Each row is a point on a landscape with many valleys, with its height.
A ball rolls from a point to the lowest of its 2 nearest points, and stops where none of them is lower. Distance is the straight distance between rows; heights are no part of it.
Q866: [-17  17   5  16  -7 -12 -11 -12 -21  -6 -17  -8  -6  -3 -12   0  25 -13
  -9  -2   1  10 -33  -1   6   6]  height 516
Q45: [  7  23 -20   0   2   2   8   7  16  -9  19   0   0 -11 -17  -2 -16   5
   4  -5  16   1  19 -18 -14 -18]  height 418
Q427: [  0 -21  19  19  -3  -2 -12 -11   3 -21 -16  -7   3  -2  -2 -11  10 -14
 -16   3 -13 -14  -9  15  -9   8]  height 443
Q95: [-30  22 -26  35  16  -1 -11  42  29  -1  28  21   5  25 -21   1  17  24
  -4 -14  21  24  20   8  16 -12]  height 521
Q698: [ 21 -11  -9 -41   1  21  26   5 -12   3 -11   3 -13 -12  14   6 -14  10
  16  26  -8   9   8 -20  15   8]  height 489
Q971: [ 11  15  11   1  -2  -9  -9 -17  -1  -1  -7 -19   2 -14  -2  -8  -2 -14
 -10   3 -26 -12  -4 -29 -15   0]  height 273
Q176: [-43   4 -21  15  15   9   6  14   8   2  19  31   9  19 -31  -4  19  14
   4 -17  38  11 -17  27   6 -30]  height 439
Q301: [ 18 -30  52   2  -6 -19 -29 -24 -18  17   7  -9   9  10  26  -8   7 -18
  -7  15 -32 -17 -15  19  -5   9]  height 420
Q677: [ 29 -22   8 -35  -9  25  13   8  14  -4  -8  -1   1 -17  -2  15 -23  -3
   4  28 -37 -23   8 -19 -17   6]  height 644
Q595: [-20  33  -7  38   5 -18 -10  27  40   4   3   8   6   2 -15  -4  28   7
 -15 -16   8  18  -6 -12  23   2]  height 191
Q362: [ -9  18 -17  -9   4  -3  -2  -3   5   7  -7   9 -14  12  -4  -7  22  -5
 -14   2  23  18   5 -37  18   6]  height 531
Q262: [ 16 -36  45  21   3 -13  -7  -2   4   7 -12   8   5   6   4 -28   3   3
 -14  22 -42 -22   1   0  11  25]  height 355
Q925: [ 13  14 -19   9  15   6 -16   6  11  -3   9   4 -10   8   3  -4 -11  17
  -5  -5   5  26   9 -32  14   7]  height 634
Q401: [ -9   4   8   8   9 -12   1  -3  26   4  -4  -9  12  14  13   2   7  -7
 -19  -9  -1 -15  23  -7   2  -2]  height 267
Q197: [  9  13   4  47  -4 -24 -15  14   2 -20 -18 -10   5 -19   6   5  24 -13
  -8  -7 -34  12 -14  21  10  16]  height 520
Q985: [-13  13  -8 -15 -23  -3  -1  -2 -16  12 -14 -11 -10   5   5  11  13 -10
  -4  -2  21   3  -3  -1  18   5]  height 395
Q186: [  4   5  17  24 -11 -19  -7   9  12  -4  -5 -19  20  -9  11   4   8 -18
   0 -16 -22 -14  19  44 -11   7]  height 153
Q388: [ -4 -12   0  17  -2   5   1   6   3   1 -10  10  10  20  21  -3   0   2
   4  -8   7   3  21  33  16   8]  height 392
Q383: [ -1 -10   9 -32 -20   3  16 -13 -37   5 -26  -5 -24  -4   5  10   8  -9
  -5  26 -10  11   1 -17  19  23]  height 442
Q90: [-20  31 -21  31  -6 -23 -10  41  16 -11  25  11  11   1 -15  19   9  13
  15 -22  39  12   8  42  14 -13]  height 487
Q693: [-15   3  -2   9  -2   3   5 -11  13   0   7 -11   5  -6 -15 -12   6   5
  -7 -16  11  -6  -1  10 -16  -4]  height 304
Q800: [ 11 -24  21 -43 -20   9  26 -16 -18  26 -10 -12 -16 -16   4   1  -2   4
   3  23 -34 -22  -5 -14 -13  14]  height 362
Q944: [ 13 -19  14   6  -5   5 -25 -10  -3   6  20   2   5  12  24  11 -25   1
   9 -13   4   7  -6  33   3   1]  height 188
Q330: [  5   4 -10 -14 -13   9 -12 -16 -17  10  12 -12 -14 -11   9   4 -10   5
   5  -8  10  19 -13   4  -1   1]  height 467
Q252: [ -5  33 -24  -6 -12  -6 -16   6 -18  16   0 -17 -12  -1  -8   9   9   6
  -1  -2  16  21 -13 -14  31   1]  height 351
Q710: [  3 -26  10  -7 -14  23   5  -1  18 -12   9  -3  21   3  -7  -3 -14  -3
   1  -2 -15 -34  28  32 -29  -9]  height 360
Q6: [  4  23   0   2  14 -10  -3 -21  -7  -7 -10  -6  -5  -9  -1  -6   8 -14
  -8   6  -8  12 -23 -49  -6  -1]  height 324
Q225: [-10  34 -29  34   5  -7 -29  36  -3  -4  20   0  -4   5 -21  -1  13  18
  14 -18  33  36   4  23  18  16]  height 349
Q410: [ 16  10  -8  14  -6  -7 -31  -5 -21  18   4   1 -20  18  18  -7  -3   1
 -11   3 -19  24  -5 -28  14  14]  height 451
Q194: [  0 -19 -13 -24   8  11  17  -1  15  -8  25  11  -7   0  15  15 -20  -4
  12  -2  17 -17  16   7 -27 -33]  height 599
Q761: [ 19 -33  36 -31 -16  -1   1 -22 -15  25   8  -4  -6  -3  10 -16  -3  -7
   0  19 -25 -27 -10   5 -12  12]  height 402
Q86: [-10  25  -8  26  12  -3 -17  -1 -21   4 -13   4  -6  10  -8  -7  19   8
  -4 -10   4  46 -26 -13  19  23]  height 427
Q157: [ 26 -13  23   0  -5   1  -1  -9 -14   0  -4  -6   4  -6   8   7 -30   2
   9  13 -18  -8 -31  16   2  -3]  height 647
Q630: [ -7   7 -17  25 -11  -1   0  17   3  11   2   3   9  10   3 -12  -2   9
   7 -20  16  -5  21  27   9   6]  height 422
Q108: [ -2 -14   0 -37   4   8  47   7  -2   2 -29  15 -13 -16  -5   0  -4   6
   2  25 -11 -19  -2 -32  -5   5]  height 255
Q916: [ 29 -14  22  -2 -15  -3 -24 -20  -4  13  11 -10  -9   7  25   4  -8 -10
 -10  16 -25  -6  -7 -10   1   1]  height 345
Q296: [-15  15  -9  11  28   1   1   8  11  12   2  19   6  32   6   0  -2  14
   4 -21  26  19   0  -4   3  -7]  height 466
Q865: [-28   9   5  27  23 -20   7   8  25   0   1  13  15   8  -8   0   8   3
  -2 -23  20 -13 -22  18  -7 -18]  height 486
Q463: [  4 -32  31 -13   8  -1  -3 -12   4 -19 -23 -11   6  -1  -6 -12   8 -18
 -10  11 -22 -31  -1   8 -18  11]  height 416
Q707: [ 12 -42  39 -14  26  -6  13 -19  -1   0 -10   9 -14  11  17 -12 -10  10
 -11  26 -21  -4  -5 -18   7   9]  height 684
Q14: [ -1  21   0  22  25 -11 -10  -5   0 -10 -17   7   1  11   3  -1   4  -5
  -5  -5   3  17 -19 -22   9   6]  height 371
Q180: [ 21  15 -21 -28   1  15   5   6 -13  -6 -14  -8  -6 -15   5   8 -12   0
  10  18 -11  12   9 -39  15  11]  height 476
Q57: [ -3 -17 -10 -30  18  16  43  -1  -3   0 -13  19  -6  -3   1 -10   0   7
   8  18   6  -4  10 -22  -7  -9]  height 208
Q375: [ -2   3  17   5 -24 -16 -18  -7  -6  -2  11 -18  16  -7   5   8  -8 -25
   7 -25  -2 -18  15  39 -25   1]  height 74
Q859: [  1   3   4  34  -3  -3  13  25  11 -14 -36   5  15 -11  -4  -5   6   6
  -3   3 -23  -6  -1  22  19  15]  height 459
Q187: [ 10   5 -16  -9  18  -1  12   0  -3   9   9  27 -19   5   8 -14  -9  12
  10   6  21  12 -10 -28  -9  -5]  height 534
Q270: [ 15  -9  18 -33   4  -3  24  -3 -16   0 -32   8  -3 -10  -3  -2  -9 -14
   6  28 -18 -26  -4 -20  -7   8]  height 298
Q569: [-30   7 -24  19   4  -8 -22  23  -2  -4  38  27  -6  22 -19   1   8   6
  10 -30  55  18   8  29  -2 -13]  height 438
Q778: [ -8   9 -25  14  13   6   6  14  16 -11  18  21   6  12 -13 -11 -10  10
  -4  -3  22  -6  21  -6  -9 -22]  height 394
Q926: [  0  -9   3 -14 -24  -8 -10 -10 -25   0 -17   1 -19   6   1   6   9 -26
  -6   6  11 -16 -12   3  -1   8]  height 433
Q597: [  7  25 -10  16   8 -13 -26  -1   2   6  29   3 -10  12  10   1  -9   7
   1 -21  23  23  -3 -11 -17   0]  height 590
Q614: [-19  15 -36   5   3  -1 -15  28   6   0  31  17 -13  26 -16  -7  13   8
   4 -11  50  12  16   6  11  -7]  height 411
Q425: [ 37 -17  14 -26  -8  10   3  -3  -1   3   5   4  -4 -11  13  -4 -21 -13
  15  24 -19 -17   3  -8 -15  -3]  height 635
Q562: [ 17 -17  12  11 -26   8 -13   2   8   2  -4   2   4   6   8 -15   3  -9
  -9  12 -21 -10  28  17   9  16]  height 266
Q412: [-11  12   4   9  22  -1  15  -6  -4  -8 -20  11  11   0 -12   0  -2   3
   4  -3  16  15 -31   0   7  -3]  height 412
Q914: [  6 -12  17  25 -28  -9 -17   3   3  12  -4 -13   7   3  23  -6  21  -8
 -12  -3 -31   5  17  25  18  22]  height 198
Q676: [ 10  22 -13  34 -16   2  -5  28   5 -15  -8  -5  16 -15  -7   1  -9   4
   3  -6  -9   4  14  26  18  13]  height 419
Q470: [ 14 -17   3   7  -1  13  -8  -8  18 -11  21  -8   4   0  10  10 -21  11
  -2  -4  -1   5  -4  14  -6 -13]  height 145
Q951: [ -4  10   1  32  13   2  -2   2  15  11  -5  -3  14  10  14  -1   3  20
  -7 -21 -12  28   3   4  13  19]  height 568
Q582: [ 14 -23   9 -38 -26  20   2 -19 -30   5 -11 -10 -16  -9  12  14  -3 -12
  11  21 -14   6   1   2  -2   9]  height 413
Q718: [  4   7  -7  19 -18  -4 -16   0 -24  -1 -19  -1 -17   3   3 -15  10   2
 -14  13 -16  16  -5 -23  23  24]  height 498
Q567: [ 17  14   4  15  -8   3 -16  -4  12 -19   2 -16   7 -14  -9  -1 -13 -12
 -10   1 -21  -5  19 -13 -15   6]  height 225
Q20: [ -8   3   6  38   0 -13 -20  -1 -22  -4 -17   3  -4   3   4  -7  22  -4
  -8  -8  -8  27 -26  16   4  24]  height 490
Q56: [ 14  -7  -4  -2  15   3  -1  -1  -4   7  -7  16 -18  14  16   2 -11  17
  -5  12   1  24 -11 -35  27  13]  height 652
Q426: [ -7 -25   4 -17  18   9  16 -14  12 -10  -7   8  -3  20  21   8   0  -6
  -8   2  12  -7   7   1  -1 -10]  height 338
Q518: [  3   3  17  14 -36  -7 -21 -11 -37  -3 -14 -26   2  -2   5  14  12 -17
  -6   9 -54  -1 -20  13   9  -3]  height 160
Q365: [-12  -2   0  10 -14  12  11   8  19 -17 -15 -13  17 -14 -27 -13  12  -5
 -15  -4 -13 -27  23   3 -18  10]  height 229
Q965: [-23  17 -15  22  -1 -11  -6   5  -6  -7  23  15   3   1 -24 -12   2   0
   9 -31  39   9  19  24 -21  -9]  height 471
Q202: [ 10   5  -2   4 -23   0 -22 -11 -30  -4 -15  -9 -19  -4  -2  -3  11 -16
 -15  23 -33   7  -1 -38   9  10]  height 532
Q366: [  0  -6   5   0   0 -16   3  -3  -1  -3  -6  19   4   9   4   2 -11 -15
   4  -6  23 -25 -13  20  -5 -10]  height 369
Q536: [  5   9   4  -3  13  10  15 -11   1   2  -3  -4  24   0   8  -2 -20   4
  15 -13  -2   0   8   6 -11  -7]  height 444
Q193: [  4  -8 -27 -11 -10  16  -2   6 -11  -4  31   9   2   2  -4   0 -24   5
  17 -13  30   2  21  22  -5  -9]  height 510
Q182: [  3  -1  21  27 -21 -20 -23  -5 -28  -1 -12 -18   9  -6  18   4  24 -24
   3  -4 -41   2 -15  33   4  11]  height 64
Q353: [  9   4  17 -30 -12   2   3 -22 -13  18  -3 -27  11  -7  21  18 -11 -18
   6  -3 -11 -11   1   8 -10  -1]  height 190
Q542: [ 12  -4 -18 -23 -24  16 -14  -7 -32   6  22 -12  -9 -15  -3   1 -19  -1
  21 -14  17   4  -1  23  -7   2]  height 491
Q596: [ 17  16 -28 -20  10   8  -8   8 -23  -1   5  -3 -12   2   3  15 -11   6
  24   2  32  25 -19  -4  19   0]  height 554
Q464: [-19  37  -6   6  -7  -7  -6 -13   5  13  10 -19   7  -2 -15  -4  24   1
  -9 -21  15  20   4 -14   2  -4]  height 528
Q22: [ -1  16   6  -7 -19 -11 -12 -17  -8   6   4 -27   5  -3   8  20  -3 -20
   0 -15  -3  -4   8  12 -10  -4]  height 139
Q203: [  7 -12  24  -7   4   1   8 -26 -21  -2 -19 -15   4 -14  -6   2  -8  -1
  -6  12 -28  -1 -31  -2  -6   4]  height 625
Q918: [  6 -32  14   2 -22  15   2   3   1  -4  -3  11  13   4  -1  -2 -12  -2
   4   2  -8 -28   4  42  -3   2]  height 329
Q727: [-11  20 -16 -19  13  -4   7  -2  24  16  15   6 -12   2  -2  -2  15   1
  -5  -7  26  12  -1 -39   1 -11]  height 504
Q691: [ 10   4 -27  -3   4   8  -4  21 -19   3  -2   7  -7  13   2   0 -19  15
  21   1  31   9  -3  11  29   2]  height 538
Q625: [ -3  33 -23 -29  17  12   7   4   0  -3   7  -8   1  -8 -12  18   3   8
  23  -1  26  32 -20 -16  21 -13]  height 571
Q451: [  2  24 -18 -26  16  -2  20  -3  13  17  12   0 -18 -21   8   1   5   5
   8   4   4  14  -3 -51  -7 -11]  height 473
Q17: [-15   0  14  23  24 -16   8  -6   7 -11 -19   2  17   0  -9  -7   5  -1
  -3 -10   8 -12 -30  10  -5  -6]  height 450
Q324: [  2  -1 -42 -15  13  17  -5  21 -13  -2  32   9  -6  13  -2   0 -18  17
  25  -4  41  13  17   9   9 -14]  height 523
Q754: [  9 -13   3 -18  -7   8   3  -5   6 -14 -20  -8  -9 -22  -6  10   6 -12
 -22  20 -34 -13   6 -50   7  13]  height 437
Q682: [ -3 -10  -6 -17  10   8  11 -15 -13   8   8   5  -8 -10   6   0 -12  18
  12 -11  17  21 -31   0   0  -8]  height 426
Q52: [  3 -22   6 -26   1  17   9 -16  -2 -15  -5  -2   5  -3  10  18 -12 -19
  11  -3   8  -6   4  18 -13  -9]  height 365
Q825: [ 21 -23  29   8 -18   3 -18 -14   4  11   3  -6  -3   1   9 -16   4  -5
 -17  19 -36 -12  12 -11   7  17]  height 308
Q704: [-11  -4  17   5 -13 -24  -9 -22 -23   1 -15 -10 -16  -4   5   0  16 -19
 -17   4  -8 -12 -31  -5  -5   3]  height 475
Q117: [  3  -6  31 -28 -13  -4   3 -24 -28  17 -19 -25  10  -2  10  11   3 -18
   2   9 -39 -20  -2   7  -1  13]  height 240
Q389: [  1 -20  16 -33  12   8   7 -18  18 -10   2 -27   6 -12  -2  -9   4 -10
  -5  -1 -17 -32  11  -7 -45  -5]  height 421
Q939: [  8 -30 -10 -39   8  13  29   5  14   5   7  12  -8  -9  22   6 -16   3
  16  16  -3 -27   5  -9 -24 -26]  height 611
Q404: [-18 -16  -3   7  19   2   9  -1  23   3  -6  14   5  33  18   5   9   4
 -18  -4  15  -7  19   1  13 -13]  height 309
Q629: [  4  37 -18  11 -26  -2 -15   6 -14   0  -3 -28  -5 -15 -13  12   3  -1
  -8  -2 -13   9  -5 -16  14  -1]  height 300
Q495: [  6  -6   6   9   1  17  -6  -5  26 -33  10 -12  11  -9  -9   5 -15  -1
  -4  -1  -7  -2  21   8 -18 -10]  height 185
Q477: [  1 -18 -21 -24 -19  34  17   7  10 -20   8   1 -10 -19 -20   0  -8   2
   1   7   4 -16  13   1 -35  -6]  height 224
Q706: [-15  11 -26   1   1   8   3  11   9 -27  43   1   9  -1 -25  12 -13  23
  11 -10  31  10  39  12 -16 -27]  height 572
Q21: [ -7 -25  -3 -44  -8   4  28  -3 -11   8  -9   7 -19 -20  -1   6   0  -7
  15  11  10 -17 -20  -2 -20  -5]  height 445
Q120: [-13 -22  25   3   6  -3  21 -15 -12  -6 -29   8  -5   2  -7 -17  10   9
 -19  14 -11   3   4 -15  13  25]  height 506
Q741: [-13   2  -4   4  16  -8  -6  -4   0  -8  13  20   0  10   3  16  -9  -9
   9 -24  40   1 -19  18 -12 -17]  height 403
Q370: [ -7 -31  21 -10   3  11   5 -13  13 -11  -3 -12  10   1  -5 -12   4 -13
 -14  -4 -10 -38  14  20 -31  -1]  height 389
Q139: [ -7 -10   5 -20  -1   6  23 -12 -16  -4 -33   4  -6   2  -2  -3   5  -2
  -5  14   5   0   1  -8  17  12]  height 474
Q254: [ 20   3  12  15 -25  -8 -39 -13 -30  16  16 -12 -13  16  23   5  -2 -10
  -6   5 -37  15 -15  -3   8   3]  height 393
Q977: [  6   4   2  25  -9 -14 -33   3  -9   3  19   0  -3   8  17  17 -14   0
  12 -25   8  18 -17  36   6   8]  height 235
Q234: [-35   2 -21  -6   7  11  25   6  14   2   9  18  15   8 -27   0  11   7
   2  -8  33  -9  -3  18  -1 -34]  height 397
Q906: [  2  44 -15  27   5 -12 -32  11   0   6  15  -6  -9  12  -3   4  -3   6
  -1 -13  11  35   0 -23   7   9]  height 612
Q920: [-14 -12 -14 -12 -10  28  22   3  12  -4  -9  -3   9  -5 -22 -10   4   2
  -8  -4  -4 -19  30   2 -21   1]  height 171
Q876: [ -7  20 -11  37   2 -18 -32  22  -2  -5  23   2  -2   7   5  11   2   7
  10 -34  26  34 -11  35   4   9]  height 293
Q658: [ -6   1 -32 -44 -11  19  28  10   0  11   3  -7 -15 -28 -17   7   8  15
  15   6  21   5 -11 -15   1  -8]  height 401
Q146: [-26  11 -22  25  26   4 -10  29  18  11  18  23  10  43  -1   5   5  26
   3 -27  25  29  15  16   9  -3]  height 497
Q821: [  9  -2  11 -14   5 -12  16   2   1  -5 -24   4  12  -3  -1   0 -15 -18
   8   9  -3 -38  -3   2 -15  -8]  height 334
Q80: [-12 -12  10  26  37   3   8  -4  13  10 -11  14  15  24  11 -17   0  18
 -15 -12  -9  11   8 -11   6   8]  height 525
Q990: [  3   6 -17  -5  12  -2 -17  -2  -6  18  26  11 -28  13  10  -5  -7  14
   9 -14  33  24 -16 -17 -11   0]  height 564
Q122: [  5   5 -13 -29  -3  -1  16  -2  -1  -2   0   5 -17 -23  -4   8  -3 -13
  14   6  19 -16 -21 -16 -23 -14]  height 479
Q13: [-23  16 -17  31   3  -5  -2  18  17 -21  30   4  18  16 -10   7  -5  20
   2 -18  17   8  54  23 -16 -19]  height 558
Q325: [  7   4 -26 -14   7   7  16  15  -2  -1  14  23 -13  -8  -9  -6 -15   9
  18   9  32  -5 -19 -11  -7 -21]  height 509
Q883: [ -5   5 -25 -38   7  25  30  11  21  -7  -2  -9  -3 -21 -10  20  -4   6
   9   7   5  -2   4 -18  -5 -17]  height 430
Q936: [ 26 -23  43 -20  18 -10  -9 -18   9   7   0 -22  15   1  18   2 -12 -12
   0  15 -28 -30  -6   6 -15  -5]  height 431
Q422: [ 11   2  33  16   6 -19 -11 -21 -37  10 -18   0  -3   7  11 -17  -2  -2
 -11  18 -48   1 -17 -25   8  18]  height 573
Q748: [-20   1 -15  27   5   4  10   7  16 -17  11  13  17   1 -27 -15  -2   9
  -3 -14  11 -16  17  22 -20 -17]  height 363
Q392: [-14  26 -14  39  -3 -22 -21  27  17   1   4  14  -9  15  -1   5  26  -2
 -10 -13  20  19  -6   4  15   9]  height 104
Q356: [-22  10 -27 -25  -6  19  17   6   4   4  10   0   5  -7 -29   4   6  10
   9  -7  31   1   1   6   2 -16]  height 361
Q927: [  7  -3  15  17   0 -14  -2   3  22   7  -1  -9  23  17  21  -1  -4  -9
  -2  -9 -14 -30  26  27  -4  -2]  height 216
Q795: [  6  14  -6  12 -33  -7 -21  -8 -24  -1  -3 -29  -3 -13  -4  16   0  -3
  -9   2 -33   2 -27  -2   7  -4]  height 238
Q847: [-23  19  -9  11  33  -2  -4   7  11  -4  30  25   7  28  -6  17  -2   8
   9 -28  41  20  -4  13 -11 -25]  height 434
Q322: [-14 -10  17  30  38 -16  14   2  17  -1 -21   6  25  11   8 -16   8   9
  -7 -12 -12 -12  -4  10   2   1]  height 488
Q153: [ -3 -26   9 -20   3  -4  13 -17 -16   5   3  16  -7  -8   3  -6  -8 -11
   9  -9  19 -22 -22   9 -21 -10]  height 404
Q828: [-19  14  -7  23  -1   2   6  10  30  -3 -13  -3   9  -9 -20  -5  20  12
 -15  -5   6   4  -5  -8  27  -1]  height 263
Q913: [  7 -34  21 -31  28  -5  27 -17   6   2 -13   3 -17  -3  26   1   8  -2
  -8  25 -15  -6  -1 -37  -9   2]  height 697
Q720: [ -3  12 -25 -46   2   2  25   8   4  15   6 -11 -23 -40   3  12  16   6
  21  15  15  14 -18 -33  -8 -14]  height 436
Q588: [ -2  33 -24 -15  17   9  19  13  27  -9   6  12   7 -17 -26  -6   4  -2
   2   8  16   5  22 -44  -3 -17]  height 441
Q196: [  9 -34   8 -25 -16  11  19 -14 -11   6  -5  -2 -30 -20   1  -6  -1  10
  -6  26 -19  -4 -16 -19  -7  11]  height 317
Q229: [-18  15 -24  33 -18 -14   2  36  19   1  12   8  11   0  -9   4  11  12
   1 -20  16 -10  20  41  10 -15]  height 457
Q565: [  9 -25  -1 -22 -23  23  13  -5   7   0  -1  -7 -12 -16  -9  -3  -7   6
  -8  10 -11 -18  -3  -1 -10   4]  height 270
Q540: [-14   9 -18  -5  -6  12  15  10  10   1 -11  -4   2  -5 -24  -2   6  20
  -4   2  18   9 -12  -3  24  -3]  height 316
Q479: [  7  -3  25  14  -3  -6 -14  -2   2 -12 -27 -24  15 -16 -12 -10  12 -21
 -17  12 -49 -25   7  -5  -6  19]  height 492
Q244: [-15  -7   0 -11   9   9  19 -20  10   2   2  -7  -1 -19  -9  -4   6  14
   0 -11  13   2 -26  -5 -16 -15]  height 368
Q181: [ 11  25 -29 -19   1  18  13  15  10  -9  -7   2  -3 -21 -16   2  -8   3
   4   8   3   5  15 -49  12   0]  height 458
Q423: [  0  -6   5 -34   2  -2  18  -9   6   0 -18  -7 -20 -23   7  17  14  -3
 -18  24 -21  -2  -8 -62   9   4]  height 408
Q61: [-15  26 -27 -26  18  11   3  13  16   5  30  -6  -2   8  -9  15   7  13
  11  -2  42  30   2 -15  21 -18]  height 586
Q559: [-10   0  15   7   8 -15  14  -2  -5  17 -31   7  13  21  20   0   6  -8
  -3  -4   1  -9   8  12  17  14]  height 350
Q767: [ 19 -32  43 -13 -11   1 -22 -26 -13  13  19   3   7   3  20   4  -8 -25
  10   4  -7 -13 -11  31  -8   0]  height 407
Q213: [-15   0 -26 -13  11  16  21   7  13 -16  33   7   2  -1 -15  12 -17   9
   3  -2  18 -10  36  -1 -35 -41]  height 585
Q626: [ 25 -38  10 -17  16   8  17  -5   9   3  14  16   0  -5  15 -13 -26   3
  12  19 -13 -32   0  -1 -25 -21]  height 623
Q377: [  4   9  -4 -28  -1   0  10 -18 -12  -5 -11 -10 -18 -19   8  10  11 -17
  -2  14 -10   5 -11 -40 -13  -4]  height 370
Q517: [-13  42 -20   1  14  -2 -11  20  26   3  25  -3   4  10 -26  13  10  13
   9  -9  33  36 -16  -9  28 -12]  height 600
Q897: [ -1   8 -34  23   2  -2 -30  39   0 -12  25  10 -17  20 -10  -1   2  17
   6 -12  38  22   6  17  19   5]  height 384
Q867: [ 11 -28  20   8  16  -1   7  -2   3   3 -15  22  -8  22  17  -3 -13  18
  -9  15 -10   3  -8  -8  19  11]  height 670
Q589: [-37  21 -11  25  18  -4   5  15  32 -11  16  17  21  12 -29  12  16  12
   0 -17  26  10 -14  26   3 -34]  height 472
Q96: [  4  38  -7  43  -8 -26 -21  16 -11  -4 -12 -10   4 -10   4   3  21 -13
  -4  -7 -23  17  -4  -2  12  11]  height 557
Q306: [ 23 -25  56 -18 -16   2  -4 -18 -31  25   7   7  -2   7  15  -5  -5  -4
   4  39 -34  -5 -11   7   9  13]  height 432
Q8: [-13  21   4  26 -16 -18  -3   6  17  -3   6 -19  16 -13 -12   1  10  -2
  -5 -20   4 -10  14  25 -16  -2]  height 234
Q764: [  5  32 -24  30  -5  -5 -15  32  -4 -11   2  -4   6  -9 -19  -4  -2  12
  17  -9  15  20   5  17  20   6]  height 386
Q105: [ 13  -9 -22 -29  -3  16  25   8  -3  17   1   5 -14   0   4   2 -19  26
   8  11  12   2   0 -16  23  -6]  height 505
Q446: [ 10  -6  39  -4   9 -23   5 -18 -27   8 -23 -10   6  -7  -2 -13  -7  -8
  -7  22 -41 -23 -24 -17  -3  12]  height 601
Q341: [-14  22 -17  38  15   4  -3  27  31 -19  22   5  17   7 -16   0   3  22
  -6 -15   9  20  37  -1   6  -9]  height 541
Q369: [ 10 -18  43  -8  -3 -17  10 -19 -40  26 -10  12 -12  11  14  -9 -11  10
  -2  23 -23  -2 -15   2  14  19]  height 465
Q637: [-28  35 -13   6  -1  -7  -3  -1  11  -1  23   1   7   0 -29  -5  13   3
   9 -20  41  20   6   8  -5 -11]  height 499
Q221: [  7  -7   6 -20   8   2   7 -16   8  -5  17 -11  -2 -18   0  -7 -10 -12
   5  -6   3 -19  16  -7 -49 -11]  height 449
Q141: [  5  -9 -14 -21 -11  28  12  -1  10  -7 -11  -2   0  -4  -8  -8  -5  -5
  -5   4  -6  -2  38 -22  -1  11]  height 119
Q555: [  8  -6   8  18  -9 -18 -20  -6   4   8   4  -2 -11  13  15   2  -2  -6
 -14  -1  -3  -5 -14   6   6   4]  height 292
Q361: [ 14 -29  44  14   8 -21 -19  -7  -1   5  -9   3  15  13  20 -20   4 -11
  -3   8 -26 -23  -5  24  -4  14]  height 391
Q352: [ 18 -25  35   2  21 -19 -14  -5  11  -5   0  -2  17  15  17 -10 -11 -18
   1   6 -14 -40  -3  20 -13  -6]  height 414
Q93: [ -6   0  23  -3  -6 -13   7 -15 -22  18 -27 -13  11   5  16   3   8  -6
  -8   4 -24  -2   1   8  15  17]  height 297
Q726: [  8 -12  23 -16  -9   0   3   0  -4  -9 -31 -16   4 -11 -12   4   2 -14
 -15  25 -52 -30  -3 -19   2  20]  height 464
Q602: [ -1   2   6  28 -17  -2 -16   3   2 -25 -17 -24   3 -19  -6   8  16 -16
 -20   0 -27   3  -6  14   6  12]  height 481
Q980: [ 18 -23   8  12 -34  12 -21  12  -2  -2   5   4   9   3   6  -4  -1  -8
  13   4  -6  -9  20  49   8  12]  height 299
Q39: [  6  11  -5  41 -18 -28 -24  19   3   7   2  12 -13  11  15  -7  13  -6
  -6  -8   2   2   0  17  10  12]  height 210
Q816: [ -3  -3  26  24  19 -14   6 -13 -14   3 -29   8   0   3   2 -20   6   3
 -13   8 -28   3  -5 -20  12  26]  height 539
Q506: [ -4  -4 -26 -27  10  30  25  -1   4  -3  -2  11  -1 -10  -8 -19   1   7
   4   3  10   6  27 -27  -8   2]  height 162
Q824: [ -1 -10  -7  12  13  17  13   4   1  -6  -5  17  24  16   6  -6 -16  14
   6  -3  -1  -2  21  19   3 -10]  height 417
Q62: [  9   7   6  16   3   6  -8  -7   3   7 -10 -12  14   5  21  -4  -3   0
  -5  -2 -26  14  24  -9  16  17]  height 602
Q282: [ 17 -27  18 -29 -12   6 -11 -25 -21   1  12   2  -6  -5  21  19 -14 -21
  16   3   4   5  -9  17  -9  -1]  height 388

Where does a ball stop that starts at each point below?
Q203 | Q375
Q625 | Q375
Q698 | Q375
Q369 | Q141
Q767 | Q375
Q866 | Q182
